Points on a hilly landscape, in no order, each with its height.
A ball rolls from a point to the lowest of its 3 nearest points, and stops where none of them is lower. Distance is the straight distance between rows; heights are no part of it.
gilo (h 4.21): -2  9  13  18  0  -6  2  -6  -1  6  -20  37  22  -5  10  1  16  -11  -3  -5  41  15  29  14  9  -3  -17  -6  29  22  -10  -8  7
ril (h 5.13): -2  17  -3  1  -20  -8  2  13  -3  -13  -11  -10  0  -9  1  -6  1  -1  6  -1  22  -16  4  -6  3  18  1  28  6  6  -20  7  -8
Foz (h 3.76): -16  -3  6  1  16  6  -15  1  2  19  3  2  16  8  9  -11  -4  4  4  2  -7  11  0  -3  -2  -11  8  7  -1  7  27  4  -7
sado (h 4.50): 1  12  6  -7  -14  5  -13  23  7  -12  10  -10  -3  3  -12  -9  7  9  6  3  -10  -12  11  -26  1  12  -7  29  9  -3  -13  11  2
sar (h 6.05): -17  -23  8  6  10  16  -9  -7  23  -3  9  -18  11  7  -7  7  20  18  23  8  -17  5  -2  5  17  4  -4  8  3  -3  -1  15  7
Dumig (h 5.73): 11  -17  -16  -11  -4  -2  8  -6  -1  -1  26  -33  4  0  -4  18  -7  0  0  5  -30  -15  -31  1  11  -9  8  -3  -39  -10  -5  5  -1
fof (h 5.64): 10  -33  -6  -7  -3  0  0  -11  9  7  31  -38  11  7  -1  4  1  6  11  -1  -33  -18  -26  -4  13  4  12  5  -35  -5  -4  7  -3
fima (h 5.90): 0  -20  22  -35  14  2  -24  3  8  10  16  6  7  2  -3  -33  -20  13  -3  2  -30  -10  -6  -27  -22  -9  1  -16  -20  7  27  5  6
rozil (h 2.41): 3  12  -16  3  -15  2  8  -4  -7  -25  15  -5  -24  -3  -13  12  6  12  -3  -5  -16  -23  -13  2  -7  -3  -8  -4  -4  -25  -24  -7  17
giz (h 6.64): 5  -33  -7  -5  14  -13  2  -2  3  21  10  -19  14  -3  12  -1  -15  -6  -7  2  -22  -2  -23  -1  1  -12  26  2  -23  -1  25  5  -7
gis (h 5.33): 9  1  -13  -3  -5  -4  5  1  -5  -6  21  -21  0  2  -4  6  -3  10  1  2  -18  -16  -9  -3  -2  -2  5  3  -14  -9  -13  1  -7
Kam (h 4.10): 13  21  -28  13  -26  4  20  -20  -18  -25  -4  -4  -26  -6  -16  22  -10  8  -8  -4  17  -14  -5  14  -1  5  -7  -17  4  -15  -34  0  5
Pakov (h 5.91): 7  -1  5  -11  25  -11  -6  2  -5  20  -4  19  6  3  -1  -4  -14  -3  -18  6  -2  23  0  9  -11  -18  8  -20  1  14  30  -10  -16
sene (h 3.73): -1  11  9  7  4  -1  -9  2  1  8  -12  23  7  3  4  -6  -1  -4  -10  -1  11  15  22  7  -3  -10  -11  2  14  5  5  2  0
pigif (h 3.18): 6  7  18  -5  13  -21  4  26  -11  16  -18  12  6  -7  17  -11  -13  -38  -20  0  27  23  12  -6  -17  -8  9  4  -1  21  14  -8  -18
gaz (h 6.23): 8  -1  8  -7  20  1  -11  -10  0  19  -5  34  -4  7  -9  1  -7  6  -10  2  -8  27  7  18  -11  -13  -7  -34  3  10  24  -9  -4
zel (h 2.31): -5  4  -15  35  -24  9  15  -24  -7  -17  -30  -12  -8  -6  -9  28  14  2  13  -7  24  -6  -12  28  26  10  3  4  10  -7  -23  0  -11
Tidu (h 6.22): 0  10  -3  12  -24  13  -8  10  11  -19  6  -27  -4  -1  -7  -5  18  8  25  11  3  -15  -1  -11  12  29  3  32  2  -2  -12  6  -6
Kop (h 2.47): -4  6  23  -2  -1  -1  -18  14  12  1  -5  19  9  -5  -3  -13  24  12  0  -6  24  5  32  -13  6  -6  -26  12  24  -4  -8  6  17
nas (h 2.34): -12  5  20  10  5  2  -13  5  11  12  -10  12  14  0  3  -20  17  10  0  0  21  15  25  1  5  -4  -12  19  21  11  7  7  7
toda (h 6.09): -18  3  -10  5  -34  5  4  3  7  -20  -11  -18  0  -12  26  1  19  -4  23  16  5  -4  -5  3  24  30  5  37  13  18  -1  5  -8
sav (h 1.03): 7  2  15  -23  13  -7  -3  10  -7  14  -7  30  -16  1  10  -20  -12  -17  -18  -2  8  18  9  -15  -27  -3  0  -22  1  6  22  -8  -8
tesud (h 3.86): -9  7  -11  3  -17  -10  9  10  -2  -7  -13  -20  -5  -4  17  2  -2  -12  0  4  7  -8  -17  4  8  14  27  27  -4  8  -3  4  -18
Guga (h 5.80): -13  7  5  8  -23  11  -10  3  2  -11  -2  -19  2  -1  5  -5  5  -7  14  5  5  -14  1  -6  14  22  1  35  7  1  -8  9  -10
kuvod (h 5.08): 11  -4  -9  -5  5  -7  7  14  -6  8  -6  -15  0  -7  16  -1  -19  -24  -12  -6  -4  6  -18  -20  -16  -8  27  9  -15  -2  7  7  -16
maput (h 4.51): -11  -1  25  -18  3  -5  -23  28  8  2  7  7  6  -3  1  -32  -4  10  -5  -2  -8  5  11  -28  -10  4  -5  19  3  12  3  8  -2
Gikez (h 3.16): 11  -4  15  -37  32  -1  -9  -11  -8  13  1  26  -12  8  1  -14  -13  -12  -11  -2  -6  11  2  -7  -23  -7  6  -36  3  -6  42  -17  2
loz (h 6.16): -15  -5  1  10  -2  17  1  -1  28  -21  -6  -20  3  2  -20  13  40  11  34  3  8  4  -6  6  21  7  2  33  19  -3  -11  -1  4
Rep (h 6.44): 24  -6  -19  -4  12  -11  20  -12  -17  10  10  -10  -7  6  2  21  -22  -7  -18  -4  -10  6  -23  9  -16  -19  17  -21  -18  -3  17  -6  -3
gomek (h 5.75): 1  -31  -6  7  11  4  5  -15  11  6  30  -33  12  7  -8  17  8  10  14  8  -28  -11  -17  11  17  -8  0  -10  -39  -8  -3  7  1
nodop (h 3.24): -9  -2  -22  10  -8  3  18  -17  -14  3  -13  -20  -3  1  20  18  -11  -3  -1  2  1  0  -29  21  13  -2  28  9  -3  -1  10  2  -14
rin (h 5.84): 12  -9  -18  -9  -12  -6  21  2  -11  -13  8  -45  -4  -4  -1  9  -12  -13  -12  5  -13  -14  -34  -4  -9  -1  27  9  -27  -5  -2  2  -9
Kon (h 6.73): 5  14  -9  2  0  2  8  -10  -10  -9  13  17  -18  4  -12  2  -5  4  -5  -2  -14  -8  1  -5  -17  -1  -4  -18  1  -23  -12  -4  18
Mobir (h 6.34): -4  -12  7  -2  18  7  -10  -5  12  -9  21  8  -12  9  -19  2  12  25  11  1  -27  -8  6  -10  -2  -6  -23  -16  -4  -21  -1  3  29
nis (h 3.81): -2  7  8  -12  -4  1  -16  19  10  -3  3  9  0  3  -7  -16  -1  5  -2  2  -10  -6  13  -19  -7  3  -2  9  2  -4  -8  3  3
lov (h 4.48): 6  18  -7  22  -14  4  13  -12  -13  1  -19  2  -3  -1  -4  17  3  -6  -7  -18  27  -4  5  20  12  6  -7  -3  19  1  -15  7  0
tiri (h 3.87): 12  15  -10  -3  -4  -5  13  -5  -17  6  -13  33  -17  5  0  -1  -9  -19  -12  -2  12  5  1  6  -16  -4  -6  -32  12  5  -7  -8  10
sen (h 5.96): -14  7  -15  7  -26  -6  19  -8  -6  -13  -30  -16  -8  -8  28  20  9  -8  14  4  16  -4  -11  23  18  23  13  20  13  13  -2  6  -10
Merup (h 6.28): 24  -11  -4  -19  39  -2  -3  -14  -13  19  0  19  5  12  0  16  -20  -9  -14  -2  -7  20  -2  15  -16  -24  6  -35  -6  11  37  -15  -18
Bot (h 6.54): 20  10  -20  3  -7  -6  19  2  -17  -3  2  -5  -23  -2  -6  19  -22  -9  -12  -8  -1  -3  -21  -4  -17  -8  18  -13  -17  -7  -6  -2  -2
lomu (h 2.36): 5  -16  16  -16  36  -4  -17  -14  3  16  4  5  20  3  2  -4  -14  8  -6  -1  -10  15  3  4  -3  -17  8  -28  -11  1  34  -2  -3
dofo (h 4.33): -3  16  0  6  6  -4  -4  4  -8  22  -11  13  13  1  6  -6  -6  -7  -15  1  13  20  5  5  -2  -5  -1  8  3  8  11  -2  -10
netu (h 5.72): -3  -22  -4  -5  4  11  0  -1  10  -2  21  -26  13  10  -16  15  10  14  19  6  -15  -12  -12  4  14  -4  -7  -6  -18  -12  -4  5  5
Nenu (h 2.64): -22  -6  9  -8  15  -2  -11  13  -3  21  -10  7  24  -2  20  -25  -5  -8  -4  2  5  23  8  -8  -1  -2  5  13  4  18  33  1  -11
zeg (h 1.13): -11  4  16  10  -11  -4  -11  22  5  0  -4  -2  11  -7  6  -16  25  0  13  -3  17  -6  20  -11  13  16  -12  35  23  7  -14  4  5
bek (h 4.88): -17  -9  15  10  7  11  -22  2  26  4  -4  9  13  2  -7  -5  15  23  7  -1  1  13  14  -6  9  -12  -10  6  16  2  16  7  8
Tupiz (h 4.65): 1  4  -3  -1  -2  2  -12  5  5  -5  11  -3  -2  0  -8  0  -4  9  3  3  -14  -8  -2  -7  2  2  -9  6  1  -11  -6  7  3
val (h 4.57): -1  -11  -14  6  -23  9  3  -5  6  -21  17  -28  4  0  1  9  3  -5  17  12  -22  -26  -14  0  6  22  14  26  -20  6  -11  7  -11
latal (h 5.74): 2  -24  1  -16  12  -2  -6  -8  8  4  29  -12  4  9  -6  -4  1  18  -2  1  -30  -9  -10  -4  1  -9  -9  -20  -27  -7  9  5  21
Geso (h 4.31): 10  1  -3  -5  12  3  -2  -8  -1  5  7  21  -14  4  -6  4  -9  3  -13  -2  -12  6  2  6  -13  -8  -6  -24  -5  -3  10  -5  6
Fari (h 5.63): -11  6  -15  10  -40  -3  6  -4  -4  -29  -20  -22  -11  -14  14  10  5  -8  13  8  18  -15  -13  3  16  39  12  36  -5  7  -11  6  -10
Molef (h 4.93): 1  4  6  4  -16  6  -12  22  11  -13  6  2  -3  -1  -13  -12  13  21  11  5  2  -12  13  -18  4  17  -10  22  10  -8  -22  9  7
kof (h 6.04): 6  -13  4  -12  11  -4  -11  1  5  -2  25  9  -10  9  -9  -7  -4  13  0  5  -37  -12  -5  -9  -10  -10  -7  -17  -19  -17  -1  3  18
nur (h 6.13): 22  -6  -18  -16  -5  -16  10  12  -7  -1  11  -22  -15  -2  -4  9  -23  -11  -15  -2  -15  -6  -28  -26  -18  -11  18  -2  -21  -8  -2  -6  -5
nit (h 4.99): 0  -2  -1  -8  22  -9  5  8  -7  31  -4  8  6  1  13  -4  -20  -19  -8  -1  4  26  -9  0  -9  -6  27  0  -4  13  36  -13  -17
biba (h 5.43): 14  23  -24  0  -9  -1  22  -10  -19  -8  -4  13  -19  -4  -7  8  -10  -8  -13  -12  13  -11  -1  0  -20  10  -4  -20  4  -4  -25  -3  5
Zutuz (h 2.52): -11  5  23  -2  -3  -4  -19  15  9  11  -3  9  6  -4  3  -21  4  8  5  2  6  6  22  -8  5  0  -11  13  10  7  9  10  4
Fogop (h 2.69): -23  0  28  -2  -3  -12  1  11  5  10  -15  7  26  -4  31  -19  18  -8  10  5  14  26  23  6  13  4  -8  25  22  22  13  4  -2
rebe (h 4.68): 7  -12  1  -12  23  -15  1  9  -5  17  0  -4  8  -1  13  -5  -24  -13  -17  -3  -10  14  -11  -20  -17  -15  22  -2  -9  5  30  -3  -17
vupig (h 3.79): 2  3  -17  23  -8  10  9  -16  0  -10  2  -9  -10  1  -17  30  11  16  8  1  1  -5  -6  16  11  -4  -9  -4  2  -22  -21  -4  8
Nital (h 5.45): 9  -2  -6  -11  23  3  0  -15  -3  12  1  24  -7  15  -1  9  -12  3  -11  -1  -13  14  3  14  -7  -18  -4  -36  -10  -2  24  -15  3
lago (h 2.46): 12  15  6  -10  6  -3  5  6  -13  7  -18  53  -8  2  -1  -7  -2  -34  -13  1  21  15  22  5  -11  3  -10  -37  27  14  1  -23  7
Baz (h 6.21): 3  -18  -10  6  9  16  6  -6  13  -12  31  -19  -12  5  -22  28  27  24  12  9  -10  -21  -15  11  21  1  -23  -18  -19  -18  -22  -9  17
numel (h 6.25): 4  -22  -4  -10  8  -1  -5  -7  7  8  17  -11  10  3  7  7  -8  13  6  5  -22  2  -8  7  0  -19  5  -8  -19  0  14  9  -5
buk (h 3.41): 3  -17  -29  -1  -12  -3  26  -25  -5  -8  -1  -37  -3  -1  19  19  -4  -16  4  8  -15  -13  -49  16  13  -6  37  7  -19  -5  10  -3  -12
peb (h 5.12): -20  -30  16  1  8  13  -14  2  14  10  8  -9  26  -2  15  -9  3  3  14  6  -19  4  -5  -5  11  4  14  8  -3  8  22  13  -4
dunil (h 6.31): -2  -17  19  -15  26  2  -17  -17  21  7  14  10  3  11  -4  2  -2  27  7  0  -18  2  6  -7  3  -12  -12  -25  -10  -8  23  2  19
tukug (h 3.00): -4  -1  -26  30  -11  5  22  -23  -13  -13  -12  -20  -6  -9  7  35  -4  0  5  -3  13  1  -20  26  20  2  9  -3  -4  -10  -11  0  -15
gafo (h 6.35): -3  0  9  -5  12  5  -7  -7  1  -2  8  22  -15  8  -8  -15  -3  13  1  6  -21  -11  10  -11  -17  1  -10  -19  -4  -21  4  -6  23
Mun (h 6.72): 13  -12  -12  -3  16  -3  1  -14  1  10  18  -1  11  7  1  14  -3  8  -9  -1  -20  1  -12  9  9  -22  -6  -29  -18  -10  9  -1  -1
zutil (h 5.61): -18  -9  0  4  -31  15  -1  -1  17  -22  0  -18  3  -5  8  2  33  0  37  17  -2  -2  -8  -17  20  34  12  47  7  8  4  7  -5
veruz (h 6.10): 18  10  -21  2  -1  -1  19  -13  -18  -2  7  6  -14  1  -6  21  -18  2  -16  -4  -5  3  -13  13  -11  -14  -4  -26  -12  -10  -6  -9  2
dedop (h 6.39): 7  9  3  7  -1  3  -4  -6  4  -6  -5  29  -10  5  -7  -2  9  13  -3  -6  -4  6  15  -3  5  -5  -19  -12  13  -19  -10  -2  16
fisez (h 3.28): -32  -13  23  0  -5  9  -15  17  14  -5  1  -7  18  -1  16  -22  26  0  20  8  -3  17  20  -13  17  14  -4  32  20  16  10  5  -2
nelad (h 4.08): 2  9  -7  18  -22  9  4  -2  11  -33  -1  -14  -22  -6  -26  21  26  20  11  -1  15  -13  1  2  13  12  -12  9  9  -12  -42  -4  12
padi (h 3.70): 4  1  15  0  25  6  -3  -13  -9  5  -4  31  -20  15  -13  -22  -12  -21  -6  2  -6  8  12  -9  -30  -2  -4  -40  3  -15  14  -23  12
daved (h 1.10): 6  16  -5  0  -9  -14  12  18  -13  3  -10  -13  -9  -11  7  -7  -11  -20  -13  -8  21  -7  0  -2  -14  4  4  10  2  13  -11  15  -8
futo (h 5.71): 9  -7  -13  -14  0  -1  13  3  -10  -8  24  -6  -14  1  -8  -2  -10  3  -7  0  -28  -17  -16  -19  -14  -9  5  -12  -26  -13  -9  -2  6
gab (h 5.11): 17  -14  7  -25  26  -11  -3  15  -8  17  -2  16  -10  2  10  1  -24  -21  -21  -4  -7  19  -11  -25  -26  -8  14  -16  -10  2  33  -17  -16
mipes (h 2.00): -3  11  10  -12  -1  -18  0  30  -7  14  -6  -3  -2  -4  14  -24  -12  -15  -10  -3  10  7  6  -19  -16  0  3  14  -2  15  3  3  -11
Bav (h 3.66): 1  13  12  -12  6  -6  -13  9  -5  5  -1  29  -10  2  9  -30  -3  1  -6  -4  4  0  20  -13  -24  -2  -7  -6  11  -7  -1  1  8
lis (h 4.58): 3  -6  2  -19  1  0  -14  16  4  0  18  0  -2  1  -2  -24  -15  10  4  3  -28  -11  3  -29  -17  -2  0  4  -15  -3  2  9  3
num (h 4.60): 7  8  21  -15  26  8  -16  -16  -5  -1  3  38  -14  9  -8  -22  -8  2  -7  -3  -7  4  20  -5  -19  -2  -13  -31  11  -9  12  -15  12
pes (h 5.09): -15  -7  -3  25  1  12  6  -13  9  -4  -2  -3  11  2  -8  17  13  12  9  4  5  4  6  16  21  -3  -8  4  12  -2  -6  -2  2
Tefa (h 3.69): -15  13  -3  20  -12  -4  19  -10  -11  3  -26  1  12  -5  13  16  8  -9  1  -8  26  6  6  25  22  10  4  12  14  7  -4  -2  -5
fip (h 3.60): -1  -38  16  -18  17  -8  -16  -2  12  26  17  -16  27  -2  6  -16  -8  11  3  4  -24  -2  -11  -11  -1  -1  15  -11  -24  15  28  13  2
Tezu (h 3.44): -3  -9  -23  5  2  -7  17  -8  -3  12  -2  -13  10  4  13  4  -16  -10  -1  -1  -6  3  -14  17  0  -1  19  4  -13  4  18  -5  -8
nim (h 4.34): 1  17  -4  6  -24  1  0  8  5  -18  -10  3  -6  -8  -9  2  14  8  6  -8  17  -22  8  -6  12  17  -16  15  7  -3  -28  0  8
belo (h 6.83): -8  -11  29  -24  11  4  -31  4  10  0  13  15  -4  -5  -12  -28  -5  22  3  -6  -20  -10  17  -23  -15  -4  -5  -14  0  0  14  10  9
Fibom (h 5.76): -12  4  2  1  -14  -1  -7  25  3  -7  -7  -15  8  4  6  -21  -9  -6  5  6  -2  -7  6  -10  3  15  7  30  4  11  -7  6  -8
nug (h 2.02): 8  15  -21  8  -23  -1  10  -6  -1  -24  3  -9  -20  -8  -6  12  1  8  -3  -9  6  -17  -1  5  1  8  -8  1  -2  -21  -32  -1  9
gazu (h 3.36): 19  -10  -12  -18  -8  8  -10  6  2  -20  45  -26  -14  2  -14  -1  5  9  6  6  -37  -30  -16  -15  1  2  0  -1  -30  -15  -15  3  7
raruz (h 0.53): 9  -1  -21  17  3  13  24  -24  -11  -4  1  -15  -3  3  -8  36  -9  6  -6  -5  -2  -1  -13  32  11  -12  -3  -21  -10  -8  -8  -7  -1
suv (h 4.25): -13  -2  7  13  10  6  -5  -8  11  5  -14  17  7  5  -7  8  15  9  1  -9  4  5  15  11  13  -8  -8  3  13  0  7  1  10
losum (h 2.74): -4  12  -2  32  -14  12  15  -16  5  -15  -19  -12  -3  1  -18  23  23  10  12  -6  25  -7  -5  16  16  8  -4  14  18  -8  -31  -4  8
putun (h 2.97): -3  16  13  -4  1  -19  18  25  -10  9  -14  0  14  -14  28  -12  1  -38  -8  0  30  10  25  7  -11  4  -6  18  13  32  -2  -5  -11
dera (h 2.17): -16  3  16  2  -3  -1  -4  13  2  9  -14  -4  17  -1  15  -20  11  -7  -4  2  8  8  14  0  9  4  -2  20  9  10  -2  4  -3
Gosos (h 3.74): -3  -21  10  -21  37  -9  -11  -1  4  29  -2  -4  15  5  9  -15  -11  -1  -10  6  -13  15  -11  -9  -10  -18  16  -10  -10  14  43  1  -16
ror (h 4.59): -2  -6  -6  18  11  9  4  -10  10  -4  6  -6  -3  10  -23  19  16  14  10  -5  0  1  -3  12  14  -7  -12  5  5  -15  -9  5  10
momaf (h 2.65): 1  9  8  -10  6  -7  -6  11  0  11  -3  17  -1  -1  3  -16  -6  0  -5  4  2  7  10  -6  -10  -11  -5  2  3  7  8  7  -4
fupo (h 5.10): -7  -10  -5  4  -3  8  -5  6  10  -11  10  -31  9  5  9  -1  -1  2  16  8  -24  -5  -12  5  11  4  7  16  -10  -7  -1  5  -6
taba (h 5.17): -1  -9  13  -7  -7  11  -21  18  9  -7  11  -16  6  2  -4  -19  0  8  14  7  -17  -7  0  -24  4  16  2  28  -4  -1  -6  11  -2
pazab (h 3.50): -6  4  -17  7  -16  -1  14  -7  -10  -17  0  -30  -2  -2  6  15  -11  -1  -4  -5  -2  -8  -22  13  7  11  15  14  -11  -9  -12  2  -11
Suk (h 3.23): -18  13  -6  4  -3  -9  13  2  -13  11  -25  -3  7  1  22  -3  1  -23  -1  -2  19  8  -6  15  5  5  8  17  8  17  9  4  -16
neb (h 4.38): -8  5  20  5  13  -3  -19  -5  6  15  -20  34  17  -3  0  -8  8  -1  -4  -1  22  24  25  12  8  -12  -10  -10  28  14  17  -5  3
zamim (h 5.50): 18  7  -8  1  16  4  11  -15  -19  7  -1  20  -21  7  -9  9  -14  -17  -12  1  -9  11  -5  14  -22  -14  3  -44  -10  -2  2  -19  7
Kibud (h 4.78): 8  13  -10  11  4  -5  9  -4  -8  16  -14  -4  3  0  6  4  -13  -12  -7  0  12  6  2  18  2  -3  7  -8  1  3  0  3  -17
Fub (h 2.76): 5  11  -4  -2  8  -7  -1  3  -12  12  3  25  -16  9  -1  -10  -14  -11  -14  -3  4  -1  0  -3  -20  0  -1  -13  1  -2  1  -2  -1
vapeb (h 6.15): 14  3  -10  5  14  -8  6  -10  -10  14  -6  19  0  9  0  19  -18  -8  -11  -5  -1  18  -1  20  -4  -8  10  -29  1  6  21  -11  -10
limu (h 5.05): 5  -15  -1  -21  1  -3  -7  19  2  -5  28  -25  0  -5  -3  -16  -10  2  5  4  -30  -9  -10  -28  -16  -7  11  1  -28  -5  1  9  2
zol (h 4.66): -1  13  9  2  10  -9  -3  0  -10  26  -22  27  13  -1  4  0  -8  -21  -20  -1  19  23  5  19  -3  -2  2  -18  10  29  23  -14  -19
sezil (h 5.83): 6  10  -16  -5  -8  -3  3  9  -5  -1  2  -12  -9  1  -5  -2  -13  -4  -6  -1  -4  -8  -10  -5  -13  3  15  12  -13  -1  -9  7  -7
sasu (h 4.45): 3  17  0  2  -19  -6  14  12  -11  0  -18  16  -11  -10  2  -1  0  -13  -6  -4  30  -11  18  -1  -4  2  -21  -2  15  0  -30  10  7
Zivot (h 4.97): 9  -13  2  -23  24  -9  -8  -1  -2  10  10  17  -4  4  5  -10  -13  -4  -9  -2  -15  13  -10  -10  -19  -14  4  -22  -6  -7  24  -1  -5
bimus (h 4.79): 6  -4  13  -23  31  -1  -10  -11  2  2  16  28  -12  13  -3  -19  -11  7  -2  -1  -19  -2  4  -11  -19  -5  -2  -39  -5  -15  27  -13  15
neta (h 3.13): 3  1  2  11  7  6  -2  -7  4  9  -2  6  7  9  -4  8  -7  7  -4  0  1  3  1  17  5  -9  -1  -11  2  -2  9  -2  -1
vozav (h 6.51): -8  -11  -7  17  -8  20  12  -15  21  -21  -5  -21  -11  0  -18  23  25  9  34  10  4  -9  -11  12  22  10  1  24  1  -6  -16  -2  1
Pozuf (h 4.76): 1  4  -9  18  -5  18  0  -2  16  -19  0  -11  -5  5  -36  21  29  21  15  5  12  -7  4  -4  16  0  -9  20  12  -15  -27  0  13
Mig (h 2.90): -15  0  0  5  -5  -4  5  5  -2  9  -14  -9  10  -3  16  -12  -6  -12  -5  -4  6  9  -4  11  6  1  12  16  1  12  12  8  -16
dela (h 3.01): 5  22  -15  22  -26  -11  13  -5  -11  -27  -16  -16  -17  -18  -2  16  -5  -15  4  -15  32  -27  -6  9  8  14  1  5  9  0  -36  13  -8
nub (h 1.19): 6  -1  0  -6  6  -12  -4  10  -7  8  0  8  -8  0  7  -12  -18  -2  -18  0  1  9  -5  -9  -13  -9  9  0  -10  4  4  2  -10
Lovo (h 5.54): -7  6  9  6  0  6  -13  3  9  -5  -2  4  -2  -1  -13  0  15  12  2  -4  4  2  13  -8  13  -2  -9  16  13  -16  -9  4  10
Selun (h 4.37): -5  10  0  19  3  5  -4  -9  -3  13  -22  15  11  4  -2  2  2  -7  -6  -1  20  17  10  18  8  -5  -6  -4  19  11  13  1  -1
Pap (h 2.96): -14  7  22  -17  0  -23  1  30  0  11  -8  7  20  -21  32  -36  0  -14  -5  -1  29  10  31  -20  -12  4  -10  21  10  27  -2  0  -2
Nata (h 2.83): -19  12  11  -7  -5  -25  14  15  -3  14  -16  8  27  -15  36  -24  3  -23  0  0  27  25  24  11  -4  5  -7  21  18  33  6  -5  -10
gasa (h 3.06): 11  14  16  -12  3  -20  2  15  -9  11  -18  42  2  -3  11  -14  5  -22  -14  -4  29  15  21  4  -10  -6  -18  -20  17  21  0  -14  2
Linaz (h 5.95): 2  -17  -8  1  8  6  -7  -10  13  -6  26  -9  1  9  -10  16  8  14  4  2  -25  -13  -6  4  5  -6  -10  -13  -25  -19  -6  -1  12
paf (h 4.77): -9  -15  32  -32  19  -2  -22  12  9  18  -2  2  16  -9  8  -34  -19  9  -8  8  -10  11  4  -30  -13  -13  10  -4  1  16  34  9  -8
Nuv (h 2.91): 12  16  -7  22  -26  4  13  -8  -8  -22  -16  2  -12  -9  -10  11  11  1  4  -15  29  -17  15  1  14  12  -13  -2  19  -5  -38  3  3
Nar (h 4.44): -2  9  -24  4  -24  -9  21  -1  -18  -15  -11  -33  -14  -12  8  4  -11  -16  5  -8  28  -16  -23  7  -9  19  20  14  -10  7  -13  6  -13
fak (h 4.94): -13  -17  -3  10  -21  17  4  -10  14  -18  9  -26  -4  -5  6  20  19  -2  28  19  -6  -4  -19  6  20  26  11  29  -5  6  0  0  -10
bup (h 4.07): 7  23  6  13  -7  -5  11  0  -14  14  -19  25  13  -9  9  1  1  -15  -7  -7  35  13  19  20  2  1  -12  -3  20  19  -18  1  2
gim (h 2.45): 14  4  10  -10  15  0  1  1  -28  8  -10  37  -22  6  -8  -12  -10  -31  -14  -6  3  17  3  0  -28  -7  13  -34  14  0  14  -22  1
dipin (h 0.65): -2  14  -11  22  -29  0  5  -7  -4  -24  -16  -17  -6  -6  -9  15  4  2  9  -5  32  -18  0  20  14  21  1  14  10  -5  -27  -3  -6
Fek (h 4.03): 0  7  -7  -5  -27  2  7  4  -1  -15  1  -36  6  -2  6  2  -11  -7  5  5  -6  -17  -27  -15  -6  14  20  25  -19  -3  -10  5  -15
zepa (h 1.78): 6  4  -27  0  1  6  11  -1  -13  -16  31  -13  -21  4  -12  11  6  10  -6  2  -28  -29  -17  0  5  0  -11  -27  -25  -22  -13  -11  20
bofak (h 5.36): 2  8  -13  18  -3  5  16  -11  -13  2  -19  15  -2  6  -10  25  -9  -1  -7  -6  12  8  9  21  -1  0  -9  -19  13  1  -11  1  3
Doz (h 4.85): 1  -2  25  0  15  4  -20  -7  10  10  -1  32  8  2  -4  -6  3  7  -6  0  7  25  20  9  6  -10  -20  -17  22  -3  16  -6  5
pefu (h 7.04): 7  9  8  13  -2  8  -3  1  8  -2  -16  30  -2  -8  -8  1  18  12  -6  -11  27  7  26  0  4  1  -23  -5  30  -5  -15  -3  15
Ladid (h 5.53): -13  -1  8  9  -6  17  -15  11  18  -11  0  -11  6  5  -15  -4  24  9  24  14  0  -9  10  -11  12  11  -5  31  14  -6  -15  7  5
nune (h 5.49): 14  0  2  -11  21  -6  -6  1  -10  12  -3  21  -9  6  -5  10  -27  -11  -21  -7  -7  21  -6  -6  -27  -11  12  -16  -2  4  30  -19  -15
zif (h 7.16): 9  18  2  6  1  6  5  -3  -13  5  -6  41  1  1  -2  -10  4  -3  -8  -4  18  4  20  0  -6  -2  -18  -12  21  2  -19  -8  16
zevar (h 5.37): 12  -13  -3  -17  17  -14  0  6  2  12  20  -6  3  6  2  -4  -17  4  -12  -5  -23  4  -9  -14  -22  -15  17  -10  -21  -4  11  2  -1
Zomad (h 3.05): 9  11  -27  16  -16  5  12  -14  -10  -19  6  -18  -16  0  -12  23  -3  9  -7  -1  -4  -16  -7  15  7  -6  -9  -10  -4  -19  -27  -6  1
bas (h 5.15): -8  4  -6  13  -3  2  -6  -4  9  -6  -10  -5  5  4  -6  8  9  5  1  -4  9  4  6  10  13  2  -4  14  17  -4  -10  5  1
tef (h 4.70): -7  4  30  5  16  4  -22  -7  22  12  -15  34  16  -5  -7  -6  34  12  2  -6  27  24  29  -7  10  -12  -18  -1  39  7  9  0  28
vofe (h 5.51): -1  -12  -8  7  -5  16  6  -11  11  -17  18  -31  2  2  -15  14  12  8  20  13  -15  -12  -10  5  18  9  -2  12  -22  -17  -16  0  -5
zulid (h 3.42): 9  19  5  -5  -3  -14  12  18  -12  11  -20  19  3  -8  11  -7  -8  -24  -17  -8  27  2  17  0  -13  -2  -8  -4  10  22  -11  -2  -7
nadud (h 5.62): 10  -9  -27  -1  -2  -5  16  -5  -8  -3  22  -26  -6  1  -2  18  -14  -2  -12  0  -20  -14  -24  7  5  -11  13  -6  -26  -13  -3  -6  3
Dugat (h 0.45): -6  -31  31  -34  33  5  -17  -2  10  29  8  -3  27  1  7  -20  -17  14  1  6  -16  6  -2  -9  -3  -7  10  -20  -13  17  44  13  -1
tofo (h 5.23): -17  -4  -19  10  -29  13  4  -17  5  -16  -9  -24  -3  -3  10  18  16  0  19  4  1  -11  -17  11  17  17  18  19  -1  5  -10  4  -14
nonil (h 5.42): 9  -26  8  -18  -1  4  -6  1  8  1  40  -20  10  7  -5  -5  -4  15  6  7  -39  -19  -16  -16  -3  -1  -1  -12  -30  0  -3  12  9
Zoda (h 3.03): 7  1  -11  -2  -10  12  0  -1  4  -22  31  -13  -15  -2  -16  10  11  13  12  9  -28  -25  -5  -12  6  2  -12  7  -12  -23  -22  1  9
Ser (h 3.68): 7  12  27  0  -3  -3  -3  14  -2  -1  -10  49  13  -9  15  -18  19  -7  -2  -3  35  4  39  -4  -9  2  -28  -10  32  14  -12  -8  22
zepom (h 5.01): -2  7  2  5  -18  7  -8  7  12  -16  7  4  -13  2  -12  -8  12  15  12  -9  2  -13  9  -14  1  10  -15  8  15  -17  -29  0  15
ped (h 2.08): -19  6  26  2  -4  -5  -18  22  15  8  -8  13  25  -14  10  -30  14  2  1  0  18  10  29  -19  9  4  -15  19  22  19  1  5  12
vume (h 3.25): 1  9  -6  13  -17  1  5  -3  5  -14  4  -11  -9  -1  -10  13  6  12  6  -3  5  -10  3  4  11  9  -11  13  -4  -11  -18  -2  -1
Rulag (h 5.66): -23  3  -2  20  -16  10  4  -10  4  -6  -19  -14  4  0  9  12  17  5  14  4  5  -1  -5  17  22  10  6  23  13  -4  -5  1  -7
luk (h 1.71): 1  4  -11  16  -10  0  6  -12  -7  1  -6  -8  -3  0  -8  16  -6  9  2  -4  -4  6  -11  13  6  -5  -2  1  -9  -5  -10  -1  -2

For each start below, name the point where the ball stops.
Ser: sav
Merup: nub
gafo: nis
veruz: nub
Mun: nis
gomek: nis
nur: nis

Call two points neighbours if one is among the 3 nearest of the other. Go from one point of each pair to the other, from neighbour to neighbour, staying as low as possible. Name the highest point that can't be avoided.
dera and zepa: Tezu
nug and zepa: rozil
raruz and dipin: tukug
nub and daved: mipes
